A landscape with many valleys, sampled at points; each row gives a point and its height.
A ball rolls from a point to whichever of its 2 nearest points has the largest drop for the distance, and stops where none of them is lower. Distance is the straight distance between rows; heights are no part of it.
rogop h=391: [-17  24  59 -11  11   9  12  12  16  -5   6  20  -2  16   0  -1  -8  36
 -13   7 -40  -9  -5 -14  29 -39 -16]
gil h=708: [  8  23  27 -33  23   5 -40  23 -14  38  38  26   5  -7  19  55   1   1
 -27 -18  11 -46 -15 -13  52  -1 -14]
Rikor h=436: [-10  48  23 -60  53   3 -13  33 -11  25   4  41  12 -12  -3  13 -22   7
   2  10  12  18  -2  13  33   4 -24]
vozis h=598: [-31  11  27  11 -26   6  -8 -21  12 -22 -42  27 -37  25   5 -26  -2  38
  -5  12  -9  49   9  18  -5 -30  13]
gal h=382: [ 14  17  20 -20   8   3  20   1  -6  19  39  10 -20  12 -11  34 -29   4
  30   8 -22   4  26 -13  22  25  10]
naz h=679: [ 36 -20  14  40 -23  -5  27   1   1  40 -25 -37  14   3 -27 -44  40 -13
   1  31   3  29   0  15 -22   9  10]
gafu h=317: [-16 -22 -13  18 -64   9  -2  10   8 -14 -16   8  -7  -1  -1 -41 -16  33
  -1  -6 -27  13 -17   0 -43   7  23]
zelu h=560: [ 16 -14 -49  15  -5  -1  27  -5  13  -5  40 -20  11   5   6   6  21 -45
   3   1  28 -29 -33 -24  -2  13 -38]
vame h=288: [-15  -2  37   2  -7  10 -17  23  12 -22  -3   7 -20  16   1   4   7  10
  -4 -14 -27   0   4 -12  24 -23  14]
Peved h=408: [ 14  38  38  10 -11  18   6  13   1   4 -43  15 -29  34  31  -6   5  26
  41 -12 -35  31  18   9  -3   1  44]
bavu h=647: [ 20   0  20  39 -37  -4  11 -13  -9  24 -30  -1 -14   7 -14 -45   7  -1
  16  27 -12  41  17  40 -13   2  32]
mer h=467: [ 22 -19 -26  46 -69   2  18  -4   1  39 -30 -28  10   7   7 -55  11  38
 -29   6   8  11 -21 -36 -64  16 -33]
Tes h=417: [-26 -29 -10  20 -44   7  14  20  17 -18   3 -16  -3  -6   2  -3 -13   8
  30  -7 -29 -29  -3 -20 -49   5  24]
rov h=386: [  8 -33 -31  12 -25   7  -6  14  -4   0 -19  -1  24  -7 -13  -6  15  21
 -20   3  20  27 -12 -19  -6  44  63]
pil h=469: [  2 -32  -8   5  -3   5   1  20  -5  15  11 -26   3   4 -43   5  13 -28
   3 -13  17  32   4  -9  -2  37  44]
sivo h=107: [-42  11 -14 -18  15  31  14   1 -33 -12  36  17  14   2 -13  36 -42 -60
  15  31  23  -2   3  13  44  14 -12]
zini h=571: [  8   4   3  -6  15  13  -7  -3  -9 -49  40   6 -15  -7 -26 -14  -2   7
 -40  21   3  21   2  27  -1  -4  -9]
Zin h=265: [-11  18  -1 -24  16  14  15   3 -22   1  43   6  -4  17 -25  34 -29 -30
  23  22  -2   1  25   4  35  27 -11]
daga h=605: [ -1 -23 -18   9  -6  -5  -1  -3  14   3  25 -27   9   1  10  35  13 -52
  13 -20  11 -50  -9 -34  20  10  -9]
Nodiz h=486: [-12  71  12 -51  51 -14  -3  12 -11   7   3  20  32 -25 -13   9 -21   3
  27   7  14  24   8  36   9   7 -39]
nemug h=704: [ 21 -13  32  30 -15  -8  49  18  14  28 -32 -58  22   3 -14 -24  46   2
   1   8  19  11 -17  -6 -55  21  35]
Tamek h=681: [ 13 -13  -1  -6  -1 -29  17 -36 -10  15 -24   4 -27  10   0  15 -23  42
  20  -3  -5   9  37 -20  -5   2  -1]
lopap h=141: [  2  -2 -22 -29  50  -7 -32  20 -20  18  -9   4   1  -8   3  27  -8 -31
  -7 -15  34 -12  38  22  34  -6 -20]
kod h=227: [-44 -17 -36  -5  19  19  13  -4 -21 -10  27  11  36 -15 -10  23 -29 -57
   1  33  39 -12  -6  12  25  -9 -32]
vav h=458: [ 32 -40 -59  21  13  -7 -19  -3   3  -6  19  -4  25 -17  13  -8  31 -11
 -61  21  48 -20 -12   0  -4  -2 -24]
vode h=643: [ -6   1 -14   5  16 -11 -29 -11  -6  -2  29 -11  20 -13  25  47 -12 -44
  -5  -5  31 -63  -7  -4  42  -4  -7]
ravar h=553: [-16  -1  17   8 -26  24  -5 -46 -13 -29 -46  11 -33  10  -6 -25   8  41
 -44   3   2  34   9   2 -17 -37  -9]
rigu h=606: [ 27 -24 -48  20 -10 -25  29 -23  18  -2   4 -29   3   3  14 -21  11   0
  17   3   4 -34 -23 -26 -33  14 -19]
Febe h=210: [-38  23   8 -23  20 -17 -15 -20  17  15  -1  13   7 -21  22  15 -44  -4
  41   9 -14  -7  -2 -19  30  -4   5]
gug h=617: [  4   3  -3  23 -23 -17  11 -11   3   6  -3  -4   1 -12   2 -39 -12  -8
  39  19 -24  12   0  41 -12   7  32]
niki h=463: [ 37   1  10  -2   8   8  -5 -15 -16  -5 -15 -16 -20  28  -8 -12  41  -5
 -21 -46 -15  -2   7   6 -14 -19 -33]
basu h=484: [-14 -17  20  17 -35  12   7  46   6 -19 -30 -16  -9   4  16  -9   9  12
  44   0 -44 -32   6 -21 -43 -25  11]
beser h=90: [-39   1  -6  -7   7 -28 -18 -10  26 -12 -23  14  -8 -20  34   5 -31  16
  26  18   1  -2   6 -15  19 -11  28]
nore h=513: [ 33 -25 -63   7   1   5   6   2   6   1  41 -19  11   2   5  -8  43 -31
 -45   1  41 -15 -23 -21 -15  14 -40]
nagas h=497: [  1  51  40 -22  38  -2  -5 -26  -7 -34  -3  20  10 -27   8  11  21  43
 -33  -3   0  21 -12  12   0 -31 -32]
kodu h=320: [-28 -22 -64  -3  21  15   7  10 -12  -4  13  11  33 -14  -1  26 -18 -46
 -31  10  69 -24  10  32  10  -2 -39]
tor h=303: [ 14 -38 -23   9  -4 -15 -15 -13  -2 -16 -38  -2 -11  -9  10  -5   9  26
  -2  25  14  11  -1  -8  11  17  58]
Dilif h=483: [  0 -39  -8  25 -43  24  -5 -11  -2 -18 -19   2 -24  -3 -10 -10  22  43
 -66  -2   6  10   3 -17 -31 -15   3]
vaso h=188: [-18  19 -13 -10   1  -1 -13  -9  -9  18  15  21 -42  22  -8  -3 -36 -15
  36 -18 -14  56  30  22   1  18  24]
Donip h=352: [-33   0   1   1  -1  -5 -29  12  15  -6  22  -3  15   2 -18 -32  -4 -46
  13 -10 -18  -5 -23  26  14 -15 -11]
Kavar h=725: [  2 -20  24  13 -13  -1  37  29  22  11 -24 -52  18  -8 -12   4  19  -5
  30   1  11  -6  -9 -19 -48  33  53]
Mudur h=544: [ 22  -7  39 -19   5   1  15  32   8  33 -29  -4  -4   5  25  33  18  26
  13 -30 -27 -41   1 -52   5 -11  -3]
Lat h=450: [ 12  46  59 -27  15  23  12  -6  -3  -4   1  35   6   3   4   1   9  43
 -35  -2 -31  -3 -27  -9  18 -32 -19]
kivud h=150: [-15  18  40   0   0  24 -39  29  20 -22   5  34 -34  15  33  24   6  15
 -21 -22 -15   2   6 -14  43 -16  30]
sidod h=343: [ 16 -18 -16  -9  26 -13 -16   2  -6  18  -5  -9 -14  17 -16   5  14 -16
  -3 -26  11  -2  28   4   8  -8 -18]
Dop h=270: [-59 -19 -36   7 -13  -5 -38  -1  19 -11  19  16  21 -23  -9 -10 -27 -29
 -14 -25   8   1 -23  15  -1 -17   2]
sena h=396: [  7 -36 -43  14  10 -12 -26 -11  -2  -9  -5   7  12 -21   3   1  12   4
 -37  19  39 -10  -1   9  16  -7  15]
gop h=555: [  8 -28 -23  11 -18   3  -2 -16  10 -22  24  -6 -20  -4 -12  11   9  14
 -53 -23   9  -8   7 -12 -32  -7 -30]
tapan h=591: [  2  -5 -38  13   3 -14  12 -29 -10   4  10  -8  23  -9 -10 -25 -21 -26
  36  21   0   4 -15  32 -10  15  13]
Tirag h=610: [  4 -22 -37   4 -11  15   9 -16  -3 -32  53  -1  15 -14 -27  -1 -11  -2
 -36  10   1  -4 -13   7 -15  20  -1]
por h=309: [-40  10   6 -21  18  -2 -31   2   9  26  15   2   3  -2   6   4 -34 -48
  22  -7 -19 -10  -7 -12  44 -13  -7]
besu h=675: [ -4  29  18 -24  34 -13 -27   2   0  -4  34  10  29 -14  11  31  -5  -9
  -9  -5  16 -44 -16   3  33  -5 -35]
Poki h=353: [ -1  22  15 -48  49  10 -25  32 -20  13  -2  32 -10   6  -9  14 -12  17
 -19 -13  16  24  28  19  33 -12 -19]
gad h=527: [  7  53  20 -27  49 -24  16  -9  -9   2  26  -5  30 -14 -15  -6 -18  -7
  17  23  -5  -2   4  32   1   0 -53]
pak h=480: [ 25  15  41 -25  11   9  33  19  -1  30   3  12 -18  12  -2  35  -6  46
  15 -18 -30 -14   3 -41   5  21   8]
Mupuv h=561: [  8  21 -12  -4  29 -19  22 -29 -13 -11  26 -16  20 -14 -15 -10  -6 -18
  21  14   1 -14  -5  31  -7   5 -30]
ran h=310: [  8  34  10  -4   9  13 -18   2  -6 -10   0  21 -42  38   2  -6  -9   6
  26  -9 -11  54  13  28   3  15  24]
gak h=646: [ 31  -3 -12   4  12 -45  35 -34   0  17 -24 -20  -9   0  15   3   7  24
  16  -5   1 -24  15 -21 -22  -7 -33]
tumon h=474: [ 10 -44 -42  -3   6   1  -8  23  -7  37  -3 -21  17  10 -35  -2  23 -48
  -1  -4  28  11  10  -9   5  23   1]
mutog h=213: [  2 -10  -4   3  11 -15 -18  -1  17 -35 -23   5 -17  -7  28  -7 -14  16
  24  25  -2   1 -10  -3  27  12  56]
zotim h=167: [-38 -26 -31  12 -28   3 -34 -10  13 -16   8  25  -4  -6  -4 -19 -27  13
 -17 -21   1  16 -22   5 -12  -4  21]
sadet h=642: [  7   6  14  30 -30 -39  22 -22  17  23 -15  -9   4 -12  25 -33 -14  -1
  43  12 -23 -15   9  32 -30 -15  -7]
zema h=512: [ 49  29  43  13 -21  33  27 -13 -12 -16 -25 -12 -11  26   3  -9  44  -1
  -5 -28 -41  -4   8  14 -33 -13  -3]
Darap h=528: [-22  40  28 -13  26 -13 -22  -4   8 -58  13  26   0 -20   2   0   6  22
 -20  18   9  33  -9  24  16 -24  -6]
Guta h=597: [  6 -13  18  -9  -3 -13   0  25  20  19  -9 -38   0  -2  31  39  18 -21
  32 -40  -9 -51   0 -60  -1  12   1]
ziraz h=466: [ 33  32  50   6 -17  30  29   1 -16  13 -52  -9  -9  32  11   3  38  11
  21 -23 -40  11  22   2  -4 -10  28]
dasu h=400: [  9 -23  -5  37 -66  18  14  -7 -18  -3 -28  -7   4  -2  -6 -43   6  43
 -31  14 -21  19 -13  -8 -54   8   9]

For each start below, name the point where the ball stops.
gak -> beser
Guta -> sivo
nagas -> kivud
gug -> lopap
besu -> beser
zema -> vaso
gil -> beser
pil -> beser
